Points on a hilly landscape, in no order, each with its height.
From any point a ball rolls to the lowest of the 2 points nearest to it. It stops when none of these is lower. Distance is the straight distance between rows; heights are no part of it.
Z_507: [-13  30  43  12   7   5 -52   2  16 -16 -21  -1 -60 -46 -18 -21 -45  36
  29  52  15]  h=2.67
Z_62: [ 26  52  -4   0  -8 -38  36 -14  34  41  15  93  44 -28 -47   7  -1  27
  -3 -21  23]  h=1.04
Z_738: [ -4 -13 -37 -36   0  24 -27  23  10  20  39 -49  61  87   0   9 -41  24
  98 -21  30]  h=5.76
Z_626: [ -46   44   18   20  -10 -116    6  -16    8  -19   18   47  -34  -69
  -32  -12   -5    7  -74   38   12]  h=8.16
Z_972: [  8 -49  -2  55 -10 -23  -7  13  22  17  12   7 -78  17 -22 -55  -3 -28
 -22  30   7]  h=7.59
Z_870: [ 53   5  32  19 -54 -22  25   0   1  -6 -22  16  -5  43 -16 -35 -58  29
  14  24 -33]  h=4.00
Z_365: [ -6 -43 -21   1  16  30 -24 -14  -8  16   2   2 -21 -14  11 -18  19   4
  -9 -27  13]  h=3.64
Z_349: [ 35  49 -11  66   9 -43  -1   3  23  11  60  42  -4 -21  -4 -22  23  30
 -45 -14 -37]  h=7.74
Z_147: [  1 -21   3  20  15   9  27 -54  17  17 -10  -9  22  -4  42 -63  30 -11
 -50   1  58]  h=1.21
Z_405: [ 36 -17  13  24 -30  14  -7   5 -55   4   6 -51  16  86   9 -31 -34  39
 -13  -2 -14]  h=2.03
Z_75: [-21 -35   7   8 -18  32  -2 -18 -23   7  26 -17 -25  47  17 -69  -8  -6
  -1  42  73]  h=0.83
Z_495: [ 33 -61  29  37  -2 -41  11 -21   4  -2 -78 -29 -10  -3  -4 -34 -76 -54
 -55  -5   6]  h=4.67
Z_525: [-40 -15  -9 -48 -59  21  32   1 -13 -27  11   2 -19  -4   6  36 -12 -20
  13   5   0]  h=1.58
Z_721: [ 45 -59 -32  12  -1  45 -59  14 -10   7   3 -31   9  45 -21   8 -36  68
  25 -13 -34]  h=3.52
Z_781: [-14   4 -27 -14 -12  84 -20   3   2   0  60 -11  21   6  -9  14 -57  -4
  56 -62  65]  h=4.12
Z_2: [ 19  29   3  19 -19  23  51  -2 -14 -26  54  52  14  -4  15 -15 -33 -12
  43  -1 -16]  h=6.87
Z_989: [ -3  -5 -33  -9  39   2  25  23  -1  15  34   0  36  34  37  23  16 -27
  47 -11 -43]  h=3.35
Z_190: [ 10  -2  10 -58 -23  -6 -20  23   2  24 -23 -47  65 101  -6  -7 -16  30
  48 -12  15]  h=6.00
Z_717: [ 67   8   8  38  28 -43  38 -13  -3  48 -39  53  40   8 -15 -23  -9  18
 -20 -14 -37]  h=4.75
Z_981: [  9 -10 -15  65   3 -75  14 -13  -3  25  14  49 -25 -14 -17 -25   0  26
 -65  31 -16]  h=7.91
Z_645: [ 15  69  17   8  22  12 -14 -30  11  -4  23  39  41 -47  23 -44  25  57
  16  -5  10]  h=2.91
Z_966: [ 17  50   8  15  39  28 -38  29  -6 -13  -2  38 -26 -34 -27  47 -11  38
 -12 -32   6]  h=4.97
Z_311: [-18 -72  17  46 -19  44  11 -23  -7  -2  -4 -92 -10   0   6  -8 -49 -59
  -8   4  27]  h=4.71
Z_407: [ 61 -27 -10   3 -43  11 -72   5  13 -28   2 -36   3  38  -4 -26 -18  87
 -21 -15 -39]  h=2.99
Z_755: [ 11 -18 -18 -49 -14  -9 -43  35  39 -31  16 -60  22  56   4 -19  38 -24
   1 -54  -8]  h=6.27
Z_852: [-29  27  -5  -6 -10 -49  30 -14 -47  18 -22  57   0 -36  -4  27  -9  73
 -38  50 -18]  h=6.65
Z_615: [-23 -16  -1  20  16  56  22 -11  -9  27 -18 -30  36 -51   7  48 -24 -33
  23 -33  10]  h=6.01
Z_625: [ 43 -50 -11 -21   2  12  29  11 -57 -22   4  26  -2  80  20 -48   8 -46
  11 -42 -19]  h=3.13
Z_457: [ 83  -5 -20 -18  -7  17 -46   1  49 -36 -17 -23  67  15   2   7  -4  44
  12 -60 -50]  h=5.68
Z_808: [ 15   2 -19 -33 -17  50  15 -44  -5 -24  10  73   1 -44  -1  -6  -5   9
  10 -42  19]  h=5.20
Z_149: [ -3  19  -3  44  -3 -89  59  -8  13   2  21  24  17 -47  -1   0  40 -51
 -62   1 -45]  h=8.89
Z_488: [-34 -34 -44 -28  47   0  15   1  20  11  39   5  -8 -24  17  14  76 -67
  19  13 -19]  h=3.96
Z_820: [-46  10  36   0  19 -44  43 -39  11  23 -57  -2  11 -60 -13  14 -35 -58
 -26  29  60]  h=2.71
Z_174: [ 43 -31  19  46 -21 -28   7   4   2  -8 -41 -25 -10  29  -6 -27 -36   3
 -36  -3 -44]  h=4.38
Z_649: [ 42   5 -11  -9 -61  44 -64  -4   3 -61  25 -23 -16   7  -5  34 -13  93
 -41 -19  -6]  h=2.36
Z_796: [ 28  26  19  54 -19  -8  32   3  27  -2  32 -17  47 -30   3  28 -27  -5
  42  29 -76]  h=6.05
Z_11: [ -8 -20 -11 -34 -29  22  31  12 -83 -32  35 -14 -16  85  32 -31   2 -31
   1 -24  20]  h=2.61
Z_585: [ 28 -26  38   6  70   3 -36  24   5  -5 -56 -55 -11   7   6 -26  35 -67
   7 -20   3]  h=3.65
Z_812: [-24 -24   2 -24 -27  39 -18 -58  31 -16  -5 -34  12 -13  30 -53  12  19
 -33 -17  73]  h=0.66
Z_876: [ 15  45  16  54  43   0  -1  11 -35   1  15  16 -13   5  28 -47  12 -13
 -18 -34 -30]  h=3.43
Z_586: [-57  61  32   4 -38  31  35 -21 -13  -9   4   2  35 -38  24  36 -27   4
  -7 -22  41]  h=5.72
Z_26: [ -3  61  25  42  85 -34  -3  11 -27  21   1  -8  12   6  31 -35  54  -2
   4  37 -28]  h=3.91
Z_121: [  9 -52  13  44  17  20  48 -13 -29  12   7 -24  14  21  25 -28 -19 -29
  59  64 -42]  h=5.50
Z_251: [-49  34  17 -46   2 -42  -1   9  21  35 -31 -39  39  28  16  21  66  -3
 -22  30  36]  h=5.85
Z_894: [-56 -39 -43 -26  37  31   8   2 -22   7  -7 -22 -44 -18  18  25  67 -78
 -21   6  29]  h=4.18
Z_997: [ 23  24 -26 -20  28   7 -35   6  -8   1 -17  39   4  -8   6  31  32  64
 -38 -39 -15]  h=5.24
Z_753: [-11  21   3   2 -23  38  48 -27   8 -48  58  -1  36 -43  57  -7  -1  -5
  54  20 -47]  h=6.60
Z_797: [-17 -43 -66 -21  17  32  -8   0  27  28  53  -6  34  55  12 -26   0   3
  71  -3  39]  h=5.52
Z_138: [ 18 -11  17 -58 -18  -7 -17   7  60  14  -8  -9  59  54  -8 -31   8 -11
  70 -10  10]  h=6.22
Z_890: [ 28  49  -1  59  16  20  16 -12  -2 -31  42  42  -4 -67   2  32 -17  48
   0   4 -42]  h=7.32
Z_408: [ 17   3 -26 -50   2   8 -48  56 -15  -4 -17 -17  -2  58 -26  77  -7  39
  -8 -37 -24]  h=5.08
Z_160: [ -6  39   9 -29 -41 -37  15  32 -14 -25   1 -35  15  60  36  25  36   9
 -46 -22 -43]  h=5.39
Z_378: [ 18  -7   7  60   7 -10  -3 -21  -3  46 -30  -2   9 -24  -6  -2 -51  34
 -46 -25  15]  h=4.22
Z_939: [  4  60  24  82  31 -77  11   7   8  34 -23 -42  21   5   3   4 -17 -13
 -58   4 -28]  h=8.65
Z_492: [ 93  55 -11  19  -8 -26   9  16  34 -16  17  31  42  31 -12  -4   8  18
 -14 -47 -66]  h=5.41
Z_207: [  8  10  47  11  -9  26 -50  11   9 -13   4 -56  -4  -3 -12 -17 -33  41
  46  40 -26]  h=3.12
Z_959: [ 24 -71 -37  50   9  -5  -2  -4  14  -1  39 -17 -34  35  20 -57  36 -33
 -38  15 -13]  h=7.45
Z_217: [ 25   0  -7 -17 -21   6 -26  -5  90 -12  45 -37  47  26  16 -46  38 -18
   6 -57  -8]  h=6.49
Z_79: [ -7   4  16 -59 -39   5  -9 -36  -4 -37 -25 -10   5  11  34 -44  16  47
 -53 -29  26]  h=1.33
Z_595: [-23  13  14 -43 -13 -44  -3   9 -12   1 -59 -32  18  21  30  39  53  29
 -48  15 -26]  h=5.65
Z_686: [ 34 -10  -5 -12 -50  21  -5  27 -25 -46  43 -21   8  73  -1 -10 -46  30
  18 -35  -8]  h=2.68
Z_803: [-44 -37   4  29  12   4  39 -30  40  53 -22 -36  30 -61 -24  48 -14 -73
   8  14  12]  h=6.14
Z_856: [ 45  12  17  -8 -15  12   8 -15 -23 -25 -12  80 -14 -10  -8 -49 -39  35
   4 -13  12]  h=4.87
Z_608: [ 10  53   9  12 -17  32  -4  19 -10 -25  44 -15  13  24  15   4 -22  16
 -14 -51   2]  h=3.29
Z_346: [-38   9  27  15  36 -35 -12 -14 -13 -18 -62 -46 -29 -10  28 -27  24 -49
 -83  16  47]  h=3.14
Z_996: [ -49   49   40   18   22  -28  -32  -22   24    9    0   26  -36 -101
  -45   -5  -12   22   18   44   41]  h=2.30
Z_859: [-56 -11 -26   9  16  -1 -20 -22  21   3  31 -20 -53 -35  31  -5  78  -3
 -72  13  27]  h=7.17
Z_498: [ -2 116  63 -12   5 -20 -13  28  -4   2 -18  26  18  24 -11   5  -5  37
  13  -7  23]  h=2.53
Z_189: [ 25  32  11 -35 -49 -19  39  10 -24 -64  -2  20  14  20  33  37  12  16
 -34  -3 -72]  h=5.06
Z_693: [ -1   4 -60 -45  33  -1   9  28  -3 -29  54  26  10  30  35   8  10   5
  98   3 -29]  h=3.83
Z_375: [ -1 -16  13  62 -22  34   5  11 -52 -34  16 -39 -47 -13  14  11 -62 -15
 -18 -22 -41]  h=4.15
Z_86: [ 47   9  -5  -6  -6  12 -19  13  27 -33  -6 -65  59   5  10  51   2  -1
  -4 -40 -93]  h=5.97
Z_449: [  7 -26   5  32 -30 -10  -7  18  -8 -18   2  27 -90 -20 -32 -19 -53 -15
  24  49 -17]  h=7.73
Z_448: [ -5  22 -26 -75  -9  10 -35  17  26 -53  16  58 -34 -45 -28  44  37   2
  48   2 -22]  h=6.39
Z_486: [ 15   2 -69 -48 -15  13 -11  44  -2 -37  59  26   7  48  -5  60 -23  58
  78  27 -30]  h=4.34
Z_841: [ 12 -41  -3  19  21  20  51 -17 -39  34 -44 -25  41 -17  16  24 -44 -35
  22  -5 -39]  h=5.84
Z_286: [-45  43  37 -42  21 -20   3  16   0  23 -23  47 -41 -37 -36  19  30 -59
   5  -5  40]  h=2.72
Z_47: [  6  24  37   6 -43 -37   6  34  62 -39  16   7 -37 -23 -32  24 -12 -70
   0  -6 -34]  h=6.84
Z_572: [ 58 -14 -30 -40 -32   4 -16 -11  91 -16  35  18  58  37  -1 -32  -1  19
  58 -37 -12]  h=6.45
Z_161: [ 14 -59 -34   4   2  30  53 -13 -23  -6  -4  31  12 -25  24   6  -1 -32
  27   4 -57]  h=5.61
Z_140: [-56 -23  -8 -17   0  15  38  10 -67  26 -21 -27 -34  21   5  45 -20 -33
 -22  28  37]  h=1.05
Z_932: [-18 -31 -27  44  26 -28  -2  15   2  -3  12 -19 -44  23  21 -15  78 -41
 -78  22  16]  h=7.30
Z_434: [ 37   6  28  31 -54  14  14  11  12  24  12  23  -8  56 -38 -30 -77  19
  22  -3  41]  h=3.59
Z_309: [ 34 -67 -20  26 -11  54 -29   4 -34  -3  31   7 -31  11 -11 -15 -51  37
  45  15 -20]  h=3.93
Z_603: [-39 -45  27  14 -29  31  56 -23 -19  17 -31 -40  -5 -27  -5   3 -61 -80
  19  28  56]  h=4.89
Z_976: [-10  21  14  31 -39   6 -15  28 -24 -32  21 -48 -25  25   6  36 -29  30
 -44 -10 -21]  h=3.74
Z_727: [-18 -36 -37 -13  32   4  26  26  12  15  34 -30   2  31  14  22  28 -96
  32 -14  -4]  h=3.69
Z_441: [  0  18  -6  51  17 -37  34  15  13  26  13 -15  20 -11   3  36  27 -23
 -40 -25 -43]  h=8.78
Z_66: [ 43 -13 -32 -64  -1  12 -68  33  25 -31  -8 -15  35  29  -8  46   5  71
  44 -25 -38]  h=5.36
Z_198: [-43  -5 -56 -26  36 -17   5   3 -19  34  52  48  21 -25   1  38  59  29
  50  45 -25]  h=5.49
Z_360: [-53  14   3 -27   4  29  40 -10   6   1  38  16  12  -4  35 -20  32 -48
  36  -2  38]  h=2.04
Z_252: [-25 -25 -14  17  14  26  60 -31  -7  14  11  -7   7  -7  28 -31  27 -83
 -21   9  68]  h=1.62
Z_522: [  4 -46 -53  -9  37  19  16   4 -33  25  17  46 -27  45  12 -32  14   9
  44  34  -6]  h=5.00
Z_220: [ -2  24  16  56  48 -50 -53 -15  50  25 -15 -15 -15 -37  -3 -65  32  -6
 -62  -3  35]  h=8.40
Z_342: [ 60  33  19  18 -21  41 -45 -18  19 -21  -1 -11  24 -11 -13  23 -53  91
 -15 -12   3]  h=2.92
Z_418: [-30  46  33  23  40 -17 -20 -28  39   5  25 -18  22 -57  26 -41  64  21
   3  24   5]  h=2.37
Z_152: [  9  87  41 -24   0 -40 -22  48  33 -33   4  17 -12 -18 -36  49  32   2
  22  -4 -30]  h=6.46
Z_111: [  -3  -53   23   31   39   28  -38  -21   -6   -7  -57 -100    8  -15
   17  -20    6   -8  -16   27   12]  h=3.71
Z_229: [-59  -4  29 -31 -60 -39  47 -22  -2  -1 -48  -4   4 -24  -1  20 -27 -21
 -43  20  33]  h=2.41
Z_792: [ -9 -21 -29 -67 -14  39 -43  19  28 -62  57   5 -43 -25 -19  15   7 -11
  94  15 -11]  h=6.16
Z_201: [  7 -44   1  14  44  27  35   7 -48   5 -22   7 -21  38  18 -39  14 -50
  39  40   2]  h=5.27
Z_623: [-21  72  55  21  -1 -19  15   8   4  -5 -34  11 -13 -21  -3  -8 -16 -53
 -46 -63  27]  h=2.44
Z_290: [ -4 -58 -28 -15   8   6  18  29 -23  37  15 -68  53 111  12   6  -6 -18
  43  22   8]  h=2.51
Z_690: [-69  52  39 -25   4 -11  29  15   1  20  21  25 -19   7  -5   1  35 -45
  30  43  58]  h=2.42
Z_240: [-19  51   0  -9   8  30 -41  50  -8  19  40  18 -38   2 -36  48 -26  17
  43 -12  17]  h=4.70
Z_337: [ -8  14  11  12  85  11 -31  17 -20  14 -16 -52  -2  40  33 -34  53   2
  35  63   2]  h=4.27
Z_465: [ 37  25  11  43 -20   4  33 -23  34 -34  42  56   2 -78 -16 -23 -18 -10
  35  15 -37]  h=7.11
Z_474: [ 30  80  40  35  30   5  19  20  -5 -24  10  29  -3 -20   8  -1  -5 -49
  -7 -68 -27]  h=2.93
Z_912: [-26 -32  24 -40 -94 -11  24 -12   3 -16 -17 -38  -9  33   9   1  -9 -11
 -13  28  10]  h=2.02
Z_4: [ 12 -48   7   1 -17  34  -1 -25 -18   2   4 -51  18  42  31 -50  -7  31
  15  26  18]  h=1.38
Z_406: [ -7  -6  42  14  45  -8   6  -2  -5  -2 -78 -21 -31  -8   1 -29   7 -90
  -9  11  52]  h=3.39
Z_438: [ 36 -32  25  22 -29  19 -10   0 -26  14 -54 -37  33  46 -14  -2 -70  -8
 -15 -72  18]  h=4.26
Z_920: [-14 -48  18 -36 -12  42  27 -35 -22 -16 -24 -15  -7 -28  -2 -30 -13 -72
  52   2  31]  h=5.07
Z_757: [-38 -31  -2  -7  31  26  -7 -59 -18  29 -46 -11 -33 -70   8 -18 -12  14
 -11  46  49]  h=3.19
Z_676: [-67  19  29 -29  11  -6   4 -29 -27  30 -55  -3  -7 -65  -5  32  -3   6
  -2  47  49]  h=2.95
Z_569: [-22  44  42 -29 -40  -2  11  -9 -17 -41 -22   4 -11  -4  28 -20  -7 -15
 -67 -54  43]  h=1.96
Z_136: [ 24  39 -10 -28  -9 -11  38  11 -47 -49 -33  55   5 -40   0  80  14  21
 -32  -4 -59]  h=4.73
Z_534: [-31 -36   7  32  36  59 -41 -33  -3  22 -32 -56 -18 -33   7 -19 -12  10
 -17  -5  55]  h=3.46
Z_616: [-49 -58 -25 -39  19  31  -1 -15 -37  44 -39 -37 -12  17   7  25  23  -7
 -16  46  54]  h=0.68
Z_320: [ 28 -20  -4  57   0   4  32  -1 -11  -1  42 -26   5   7  34 -11 -17  -7
  21  29 -94]  h=5.78
Z_588: [ 33 -55  -8 -19  -3  21   5  16 -42  16 -59  11  -7  21 -25  28 -51 -15
 -15 -64  -8]  h=4.53
Z_319: [ 46 -14  -9  -9 -36  18 -13   0  41 -72  53 -17  11 -18   6  -6  -3   0
  50   3 -71]  h=6.61
Z_638: [ 26  56  26   7  -3 -53  -3  33  55 -24  24   7   2 -19 -18  14  39 -57
  25   6 -77]  h=6.66
Z_669: [-28   0 -20 -26  -4   2  19 -15   0  33 -24  68 -35 -38 -32   5   0 -39
 -10 -20  49]  h=2.98
Z_555: [ 24 -15 -82  -4   2  21  14   6   9  -8  49  41  14  30  33   2  28  -7
 -18 -97 -19]  h=6.41
Z_770: [-48 -24 -19 -33 -16   7   9 -24 -16  25 -13   9 -15  34  14 -18  43   5
 -27  36  82]  h=0.27
Z_725: [  1 -22   7  46 -20  26  21 -18 -20  22  -3  29 -22  -1 -22 -24 -89  26
   8  29  36]  h=3.94
Z_37: [  7 -79 -14  16   5 -33  41 -31  -8   4 -57  -7 -27 -17   2 -22  -8 -73
 -44  37   3]  h=4.84
Z_891: [  7 -23  -6  11 -13  -4  18 -41 -36 -11 -29  34 -26 -59  17   6 -13  50
 -36  33 -43]  h=6.44
Z_141: [  3 -84 -44  19  11  41 -23  17 -32   7  41 -28 -63  32 -16 -10 -11 -23
  32  19 -18]  h=4.28
Z_476: [-53  61  28  -4  21 -42 -13   3   7  31 -45 -21  27 -54 -31  73  15   8
 -46 -29  11]  h=2.54
Z_537: [-22  -4  11 -28  -7  10 -16  21  18  -4  23  14 -32 -21 -17   1   9   4
  79  54 -16]  h=5.93
Z_687: [ -7 -63 -26 -12  56 -20 -41   6   0  27 -66 -15 -37  28 -17 -10  69 -15
 -22  54  35]  h=4.52
Z_353: [-17  -5  -2 -39 -69  25 -17   6  49 -20  58   9 -16  22 -16 -20   8  11
  18 -11  40]  h=3.63
Z_380: [-21 -37 -54 -58  50   6  -2 -21 -16  37   1  57   7   0  14  -5  44  24
  40  33  16]  h=5.26
Z_844: [  4  20  16 -25  15  48 -40  20 -24  19 -11  10  -4  48  -8 -20 -27  29
  40 -25  58]  h=3.48
Z_225: [ 49  48   6   1 -27  25  20  -8  40 -63  60   8  54 -38  15  28 -17  20
  64  17 -50]  h=6.33
Z_784: [ 24  57  16 -51 -39 -14   4   1  50  -9  -4  65  51 -15 -27  24   5  19
  17 -38  26]  h=0.45
Z_896: [-49  73   5 -31  14 -16  18  10 -38 -19  22  30  11  -2  34  40  55  33
  -6  10 -30]  h=4.02
Z_396: [ 17  54  27  29  -3 -59  20 -26   9   5 -21  87   2 -47 -39  -9 -52  32
 -29  -2  20]  h=1.59
Z_74: [  5  -7   7  16 -61  23 -20  28   8  -4  41  -6 -38  53 -41  -5 -43   6
 -15 -22  36]  h=3.23
Z_249: [ 15  58  64 -25   8  29 -30  18 -41 -25 -36  -3  -1  31   0 -29 -25  40
  23 -11  14]  h=3.06
Z_398: [ 52  25 -19  65 -27 -16  -7  27  17 -20  46  45 -23 -19 -36  30 -22  34
 -24  -9 -43]  h=7.53
Z_641: [-17 -41  -2  20  67 -16 -30 -17 -19   8 -68 -70  -8 -37  23  10  53 -14
 -38  36 -16]  h=3.98
Z_431: [ 31 -30 -65  -6  -3  22 -16  34  10 -13  56  28 -21  14  -7  49   9  37
  35  -5 -48]  h=4.74
Z_938: [-14  14  -4   7  -8  66 -24  22  25   4  63   5   1  -4 -37  39 -60  12
  92   9  29]  h=4.41
Z_429: [ -2 -63 -21 -25  13  55   6 -20   1  -1  32 -10  19  22   4 -56 -12 -43
  71   2  32]  h=5.29
Z_414: [-38  31  40   0  50 -66 -24   9   6   7 -72 -48 -18 -41  -3  31  24 -29
 -62   1  13]  h=2.85
Z_742: [-36 -21 -33  30 -26 -69  17 -24  12   6  33  49 -57 -74 -27   7   8   2
 -58  42  -3]  h=8.04
Z_89: [ 38 -51 -39 -13  -9  -3  27 -11  -8 -18   2  48  10 -12  14   7  38  13
 -17 -29 -60]  h=5.35
Z_636: [-23 -35 -38   2  10  21  31  29 -57  -5  54 -49  15  95  33   2  -6 -37
  29 -12  -4]  h=2.05
Z_238: [-20   2  -3 -68  -2  45 -54  17  -7 -25 -18  22 -42 -47 -18  37  13  10
   8 -23  12]  h=6.58
Z_853: [  2  83  23 -21  -8 -18  33 -12 -14 -48   6  52  26 -49   1  37  19  33
  -2  10 -29]  h=4.39
Z_749: [ 39 -23   9 -45 -23  45   1   0 -53 -35 -24  63 -20   7 -23   0 -52  35
  45  -4   7]  h=4.54
Z_723: [-11 -20  -7 -47   5   4 -48   5  31 -18   9 -79  13  57  26 -38  78   7
 -15   7  21]  h=6.02
Z_786: [  4  38  34  68  13 -73 -22  -3  56  12  -5 -61  -4  22   6 -41  13  -1
 -75  19  19]  h=8.52
Z_967: [-31 -39 -24  11 -13  15  20 -18  43  67  14   6  15 -45 -46  47 -24 -36
  56  29   9]  h=6.26
Z_295: [-45  57  -8 -12   4 -56  -8  -7 -22  10   1  43  10 -48 -11  29  62  79
 -65  13   3]  h=6.85
Z_343: [ 22  -6  30  -5  46   0 -29  33 -10  28 -42 -43   8  45  -3 -15  12  -5
  33   9 -13]  h=3.97
Z_985: [ 18  64  43 -30 -24 -26 -21  18  44 -28  -8 -45  34  -3   8  41  13   9
  12 -13 -56]  h=6.24
Z_528: [ -1 -61 -65   9  24  22 -20  47 -24  26  24  15 -63   9 -30  54   2 -10
  11   4 -43]  h=4.57
Z_157: [-19  20 -43 -22  37 -12 -11  11 -12  37   4   2  43  31  30  33  58  45
 -17 -19  -6]  h=5.51
Z_323: [ 53  -1 -46  31  -4  -1  11  -9  21  -7  45   4  26  32  43 -40  30  18
 -49 -66 -40]  h=6.12
Z_177: [-19 -48 -25  21  61 -10 -12  18 -18  40 -41 -12 -72  -7 -14  16  42 -76
 -31  31  36]  h=4.36
Z_235: [ 49 -32  34  -7  -1  10  -5  18 -32 -26 -11 -50   5  52  -2 -41 -10 -61
   7 -57 -10]  h=3.62
Z_935: [ -1 -64 -15  24  30 -49   3 -27 -12  20 -73   6 -43   3 -14 -35  18 -25
 -51  86  42]  h=4.69
Z_417: [-16   0 -31   1   0 -19  -8  26  23  39  49  21   4   9 -16  22  22  41
  60  67 -25]  h=5.71
Z_831: [ -20   42   31   38   41 -108  -11  -23   37   -1   -7   22   -7  -65
  -33  -45   35  -22  -74   16   13]  h=8.28
Z_515: [-20 -33 -10   6 -36  36 -19 -15  50  33  14  28 -33 -60 -67  22 -49  -6
  47  23  50]  h=6.37
Z_601: [-12   4  21   4 -17  -2 -15   3  23  18 -24 -19   5 -10  -9  11  -5  -1
 -20 -18  27]  h=3.95
Z_795: [ 21 -65 -17 -12 -37  -3 -21   4  56 -18  38  10 -32 -12 -13 -11  16 -23
  30  10 -42]  h=6.86
Z_19: [ 10   9   8   9  14 -14  47   3 -41  23 -46  29  39 -33  -6  61 -22  -2
  21  19 -61]  h=6.03
Z_330: [ -8  34  19 -14 -18  57  -3  12  17  21  14  34  -6  11 -27  -5 -49 -10
  34 -51  76]  h=3.82
Z_3: [-59  36  39  17  35 -53 -23 -28  39  16   3 -20  -9 -66 -24 -23  43   2
  -8  62  52]  h=1.98
Z_341: [ 68  -2 -13 -13 -19 -10  29 -17  22   3 -28  50  57   4  -2  -4   5  23
  -3 -39 -38]  h=5.05
Z_965: [ 31 -29   6   2 -30   8  22 -26 -40 -24 -63  23  16 -33   4  28 -57  24
  -1   5 -49]  h=6.25
Z_203: [-40  -8 -33 -40  11 -16 -43  19  26  -1  35 -31   0  14  20  17  76  32
  -9   7 -20]  h=5.79
Z_115: [-38  28   9  29 -34 -36 -34  19  12  20  -7 -23 -41 -13 -47  67 -52  61
 -39  31  18]  h=2.56
Z_317: [-19 -29 -13   3  -4  21  23 -18 -44   4 -14  29 -57 -32  12 -27   1 -34
 -53 -31  38]  h=3.30
Z_496: [ 32 -15 -29 -24  29   0 -17  47 -21  26 -33  11  20  58 -22  41  -9  -7
  19 -61 -30]  h=4.81
Z_872: [-13 -12  11  -4 -33 -79  81 -19  10   0 -23  46 -11 -55 -14  24  -6 -60
 -37  27 -33]  h=8.99
Z_46: [ 25  65   1   3  64  11 -15   8 -12  15   7  49  18  18  24 -66  15  25
  27 -25  -3]  h=3.49
Z_754: [ -7 -13 -32  27  33  -4  22  -4 -35  74  -1  35  -4  35   9 -26   7  29
 -15  30  17]  h=4.72
Z_731: [ 19 -49   2 -11 -30  29 -11 -19 -41  17 -50  25 -28  24 -30 -26 -62  59
  12  19  28]  h=4.23
Z_52: [-36  46  22 -76   5 -13 -21  -6  23 -12 -19   4  27  -9  12  -8  69  12
   1 -11  25]  h=6.04
Z_530: [  8 -37 -54 -25  28 -10  37  17  10  24  24 -44  66  84  55 -11  35 -35
  46  11 -30]  h=2.94
Z_878: [ -5 -49   3  35 -26  43 -20  -8   4 -11  11 -48 -39 -27 -30   1 -69 -21
   2 -26  13]  h=4.49
Z_178: [  6 -11   1  50  54 -30  22 -18 -14  73 -53  19  24 -11  -5  -5  -8  -7
 -18  15  18]  h=4.47
Z_893: [-23  60  31 -35  13  18 -13  14 -51 -27   4 -21   5  28  35  -2  15  48
  14  20 -17]  h=3.56
Z_479: [-31  67   8  36  -4 -69 -17  13  26  23   2   0   5 -35 -34  54 -11  41
 -65  -6   1]  h=2.17
Z_886: [ 50  35  11  27 -37 -35   5  -5  43 -34   8  -9  22   3  24 -25  17  10
 -57 -36 -58]  h=5.77
Z_55: [ 22 -45  28  18  21  45  -4 -15 -11  17 -47 -63  29  37  -2 -42 -32 -47
  -3 -50  47]  h=3.99
Z_810: [-23  22   5 -40 -42  53  35 -44  -8 -28  18   9  47 -23  36 -10 -20  20
   6 -43  39]  h=5.48
Z_211: [-13  80  49  -5  -9 -30  35  -2 -22  18 -34  62  14  -5 -38  12 -32  23
  13  15  36]  h=2.08
Z_832: [-57  23  -3 -19 -11 -22 -50 -18  26   1   7   2 -22 -43   3  15  60  48
 -67   2  34]  h=7.02

Call two points neighbours if one is among the 2 nearest of the other. Go from one point of each pair to the other, from neighbour to neighbour, staying as low as possible. Name the highest point that can't be avoided.
Z_812 and Z_784 => Z_341
Z_3 and Z_812 => Z_46
Z_479 and Z_74 => Z_976
Z_636 and Z_649 => Z_431

For each start below, name the point where the ball stops.
Z_47 => Z_636
Z_149 => Z_225
Z_797 => Z_770
Z_638 => Z_636
Z_755 => Z_249
Z_754 => Z_812
Z_717 => Z_812
